A landscape with many valleys, sampled at points; each row gives a point and its height.
A ball rolls from a point to whichever of its 6 nearest points has the largest drop for the distance, and stops where none of them is lower. Distance is the straight distance between rows; heights are no part of it.
(101): 128; 117; 138; 106; 175; 156; 104; 135; 142; 149; 75; 117; 118; 163; 120; 103; 144; 112; 79; 117; 90  height 462
(408): 157; 112; 148; 151; 125; 131; 132; 78; 157; 117; 123; 125; 116; 144; 107; 138; 124; 154; 148; 108; 146  height 397
(380): 156; 91; 132; 148; 103; 110; 126; 83; 154; 94; 167; 127; 143; 147; 107; 137; 117; 140; 145; 150; 163  height 58
(200): 113; 151; 100; 145; 120; 119; 158; 148; 102; 82; 185; 147; 127; 116; 132; 158; 104; 122; 158; 162; 156  height 118
(445): 125; 98; 98; 129; 135; 119; 123; 87; 133; 121; 117; 129; 127; 119; 134; 161; 119; 126; 154; 130; 140  height 675
(188): 89; 135; 96; 148; 119; 89; 146; 174; 127; 124; 158; 136; 152; 108; 131; 148; 116; 112; 157; 142; 121  height 502
(127): 122; 109; 110; 131; 125; 135; 141; 151; 138; 160; 101; 151; 114; 133; 131; 151; 156; 133; 141; 109; 122  height 564
(384): 115; 144; 112; 134; 109; 88; 135; 165; 111; 107; 171; 122; 162; 114; 141; 118; 98; 100; 128; 164; 122  height 342
(71): 87; 123; 111; 155; 103; 93; 141; 187; 163; 139; 160; 143; 142; 100; 115; 137; 141; 132; 147; 129; 108  height 618
(68): 119; 178; 130; 132; 128; 132; 136; 168; 62; 110; 160; 131; 116; 109; 155; 115; 121; 127; 119; 131; 129  height 267
(655): 138; 171; 117; 108; 134; 124; 143; 140; 88; 96; 158; 130; 119; 114; 147; 140; 109; 120; 133; 176; 159  height 329
(258): 132; 130; 125; 96; 160; 140; 105; 107; 107; 126; 108; 107; 141; 127; 147; 122; 112; 116; 117; 138; 127  height 261
(782): 123; 95; 117; 142; 119; 117; 132; 115; 169; 150; 113; 142; 117; 128; 108; 147; 149; 149; 158; 111; 139  height 679
(755): 116; 150; 117; 80; 181; 135; 124; 150; 78; 116; 107; 109; 132; 115; 151; 133; 125; 103; 113; 150; 142  height 306
(609): 154; 115; 143; 133; 172; 154; 120; 117; 171; 135; 77; 127; 94; 172; 109; 102; 160; 124; 84; 105; 97  height 449
(468): 137; 111; 145; 139; 87; 101; 126; 117; 156; 132; 150; 121; 152; 134; 99; 110; 127; 135; 127; 141; 145  height 460
(723): 126; 120; 123; 110; 149; 124; 102; 94; 142; 143; 110; 112; 142; 127; 137; 118; 117; 118; 121; 130; 124  height 355
(203): 125; 121; 141; 148; 89; 125; 134; 143; 162; 153; 140; 144; 129; 125; 99; 111; 151; 156; 134; 128; 123  height 97
(521): 128; 136; 139; 150; 97; 145; 134; 156; 124; 159; 144; 145; 129; 123; 123; 101; 139; 138; 111; 115; 102  height 187
(653): 143; 131; 148; 119; 158; 144; 105; 102; 163; 150; 89; 107; 120; 157; 116; 90; 140; 131; 101; 113; 104  height 409
(178): 103; 127; 100; 139; 126; 131; 158; 169; 104; 135; 120; 145; 118; 116; 135; 167; 145; 118; 161; 113; 136  height 408
(688): 149; 134; 162; 148; 100; 156; 140; 129; 111; 135; 133; 132; 128; 133; 125; 120; 122; 141; 123; 117; 132  height 78
(368): 126; 89; 99; 130; 146; 142; 133; 106; 126; 123; 93; 141; 100; 140; 128; 183; 143; 135; 152; 95; 134  height 212
(346): 134; 178; 131; 104; 127; 109; 130; 154; 85; 97; 163; 114; 137; 109; 154; 110; 99; 117; 113; 171; 129  height 288
(148): 139; 154; 153; 141; 96; 148; 126; 145; 106; 149; 149; 132; 137; 123; 134; 86; 120; 134; 100; 123; 105  height 290
(475): 157; 162; 158; 109; 113; 133; 119; 133; 89; 94; 165; 122; 132; 117; 151; 112; 98; 135; 102; 178; 131  height 320
(611): 135; 120; 144; 126; 117; 98; 99; 78; 177; 129; 120; 106; 130; 148; 102; 99; 134; 138; 126; 123; 137  height 642
(572): 102; 110; 99; 130; 120; 105; 137; 162; 156; 159; 121; 143; 134; 117; 127; 148; 145; 126; 169; 123; 122  height 625
(304): 110; 131; 94; 115; 135; 101; 131; 136; 111; 129; 135; 128; 147; 111; 149; 140; 113; 96; 152; 153; 131  height 181
(740): 121; 104; 107; 110; 157; 132; 112; 115; 163; 151; 82; 133; 109; 144; 128; 139; 148; 123; 120; 102; 114  height 554
(19): 145; 126; 133; 98; 171; 148; 116; 104; 100; 106; 107; 111; 123; 126; 141; 144; 113; 124; 115; 135; 137  height 172
(533): 146; 139; 135; 137; 106; 128; 132; 130; 106; 101; 173; 135; 141; 122; 132; 128; 99; 124; 135; 170; 145  height 398
(615): 147; 140; 168; 167; 86; 147; 134; 126; 152; 145; 138; 142; 114; 143; 90; 93; 147; 164; 109; 114; 121  height 353
(150): 137; 109; 147; 166; 91; 135; 139; 122; 128; 117; 166; 146; 134; 130; 110; 135; 127; 151; 147; 132; 148  height 444
(509): 129; 147; 139; 108; 113; 114; 119; 140; 118; 149; 142; 111; 166; 110; 143; 85; 107; 104; 100; 153; 108  height 326
(779): 103; 120; 93; 110; 142; 119; 146; 173; 113; 155; 96; 140; 119; 120; 143; 165; 148; 97; 148; 113; 119  height 368
(612): 137; 104; 124; 133; 162; 142; 118; 86; 160; 116; 97; 121; 94; 148; 130; 144; 139; 139; 132; 81; 113  height 500
(418): 169; 136; 170; 104; 165; 160; 104; 102; 105; 96; 109; 100; 128; 134; 133; 116; 102; 142; 108; 140; 130  height 278
(197): 165; 130; 175; 155; 97; 139; 129; 102; 137; 126; 143; 125; 134; 142; 108; 96; 111; 151; 114; 121; 138  height 285
(340): 161; 111; 153; 130; 175; 171; 125; 101; 134; 107; 95; 115; 98; 166; 113; 136; 124; 130; 112; 85; 113  height 461
(477): 99; 144; 118; 150; 96; 113; 136; 175; 129; 149; 160; 132; 143; 109; 130; 103; 128; 122; 130; 123; 102  height 390
(183): 127; 123; 129; 148; 114; 149; 156; 146; 97; 126; 123; 146; 115; 126; 130; 161; 140; 132; 153; 118; 148  height 472
(473): 123; 132; 132; 104; 139; 140; 118; 144; 123; 157; 98; 122; 140; 129; 137; 114; 134; 107; 107; 124; 111  height 318
(159): 121; 142; 124; 113; 134; 143; 137; 152; 93; 140; 112; 133; 125; 129; 136; 141; 134; 110; 123; 119; 129  height 170
(306): 145; 137; 115; 110; 143; 137; 129; 96; 99; 95; 142; 130; 123; 124; 133; 151; 104; 125; 146; 161; 153  height 356
(792): 111; 141; 111; 122; 134; 136; 147; 184; 98; 147; 107; 144; 119; 127; 143; 148; 147; 104; 124; 107; 113  height 281
(85): 107; 110; 129; 155; 84; 115; 143; 161; 174; 131; 160; 158; 135; 109; 89; 134; 159; 159; 146; 119; 130  height 650
(528): 110; 102; 112; 125; 152; 114; 113; 63; 172; 116; 109; 115; 113; 133; 142; 140; 128; 140; 128; 99; 123  height 513
(713): 98; 137; 120; 171; 99; 115; 140; 177; 122; 132; 168; 144; 142; 106; 126; 130; 133; 131; 140; 122; 108  height 501
(628): 107; 101; 108; 121; 109; 84; 113; 114; 188; 142; 119; 136; 121; 126; 99; 125; 153; 143; 150; 124; 138  height 748
(122): 120; 150; 79; 101; 150; 121; 140; 118; 94; 106; 144; 134; 113; 114; 143; 166; 115; 113; 157; 167; 159  height 545
(84): 133; 115; 122; 106; 169; 151; 128; 108; 95; 109; 98; 120; 115; 140; 126; 162; 132; 126; 119; 103; 143  height 403
(81): 133; 130; 145; 127; 103; 112; 121; 120; 166; 159; 125; 128; 132; 132; 106; 94; 137; 136; 113; 131; 123  height 567
(23): 137; 146; 146; 117; 135; 160; 144; 150; 68; 120; 122; 133; 115; 131; 140; 139; 134; 123; 102; 114; 145  height 133
(510): 136; 106; 117; 132; 151; 136; 125; 46; 139; 84; 121; 116; 112; 134; 139; 158; 109; 144; 142; 105; 135  height 495
(270): 169; 145; 172; 118; 116; 146; 120; 113; 104; 113; 145; 116; 141; 125; 137; 107; 96; 134; 104; 162; 134  height 343
(440): 111; 116; 126; 133; 80; 83; 122; 138; 184; 136; 140; 128; 138; 126; 77; 106; 158; 148; 132; 137; 134  height 626
(564): 111; 163; 125; 135; 107; 106; 128; 172; 99; 133; 156; 115; 152; 109; 150; 96; 101; 105; 113; 138; 93  height 304
(92): 141; 125; 126; 128; 137; 128; 116; 109; 185; 141; 86; 130; 95; 151; 105; 108; 165; 147; 122; 115; 120  height 218
(156): 130; 114; 126; 127; 127; 126; 117; 113; 140; 146; 113; 128; 130; 129; 127; 133; 130; 127; 138; 122; 134  height 496
(773): 134; 119; 141; 158; 101; 143; 144; 135; 139; 144; 128; 146; 122; 138; 115; 135; 145; 147; 141; 113; 136  height 494
(386): 123; 147; 136; 151; 103; 130; 143; 147; 87; 105; 165; 138; 127; 113; 138; 133; 115; 128; 140; 139; 139  height 357
(44): 109; 128; 113; 118; 123; 110; 131; 150; 141; 161; 119; 131; 142; 116; 139; 129; 136; 105; 141; 132; 119  height 459
(46): 120; 123; 133; 103; 163; 137; 92; 102; 160; 148; 88; 106; 139; 147; 131; 100; 131; 122; 100; 122; 109  height 399
(620): 143; 159; 149; 93; 171; 150; 138; 161; 61; 104; 136; 120; 107; 120; 150; 131; 138; 131; 86; 137; 153  height 287
(584): 113; 142; 130; 152; 94; 109; 138; 158; 109; 120; 173; 131; 148; 110; 132; 114; 111; 124; 129; 140; 119  height 370
(623): 153; 124; 155; 128; 149; 164; 120; 113; 133; 137; 94; 116; 127; 158; 121; 119; 127; 126; 103; 106; 118  height 379
(808): 98; 103; 75; 104; 149; 111; 121; 90; 125; 126; 112; 126; 127; 115; 155; 171; 128; 112; 151; 129; 134  height 809
(11): 113; 113; 130; 121; 172; 135; 101; 75; 180; 114; 96; 100; 109; 150; 144; 110; 140; 134; 114; 92; 114  height 443
(163): 134; 126; 129; 113; 120; 113; 122; 121; 121; 134; 143; 125; 155; 122; 134; 112; 110; 112; 124; 154; 134  height 383
(339): 153; 122; 149; 125; 145; 137; 112; 81; 139; 122; 115; 112; 133; 135; 128; 120; 113; 134; 127; 123; 135  height 302
(20): 107; 124; 117; 141; 112; 124; 148; 155; 118; 137; 140; 142; 146; 112; 132; 141; 128; 124; 158; 129; 129  height 566

For each start below, name the point where the ball stops.
(475) => (688)
(584) => (688)
(127) => (688)

Call two points neighbours if one is among the 6 nearest of the other. Go from one point of each pair to the other, from neighbour to neighbour, staying as low as possible. Name the highest point that can't be avoided.
(304), (200) => (384)
(688), (19) => (620)
(368), (19) => (84)
(92), (380) => (653)
(200), (688) => (655)
(203), (688) => (521)
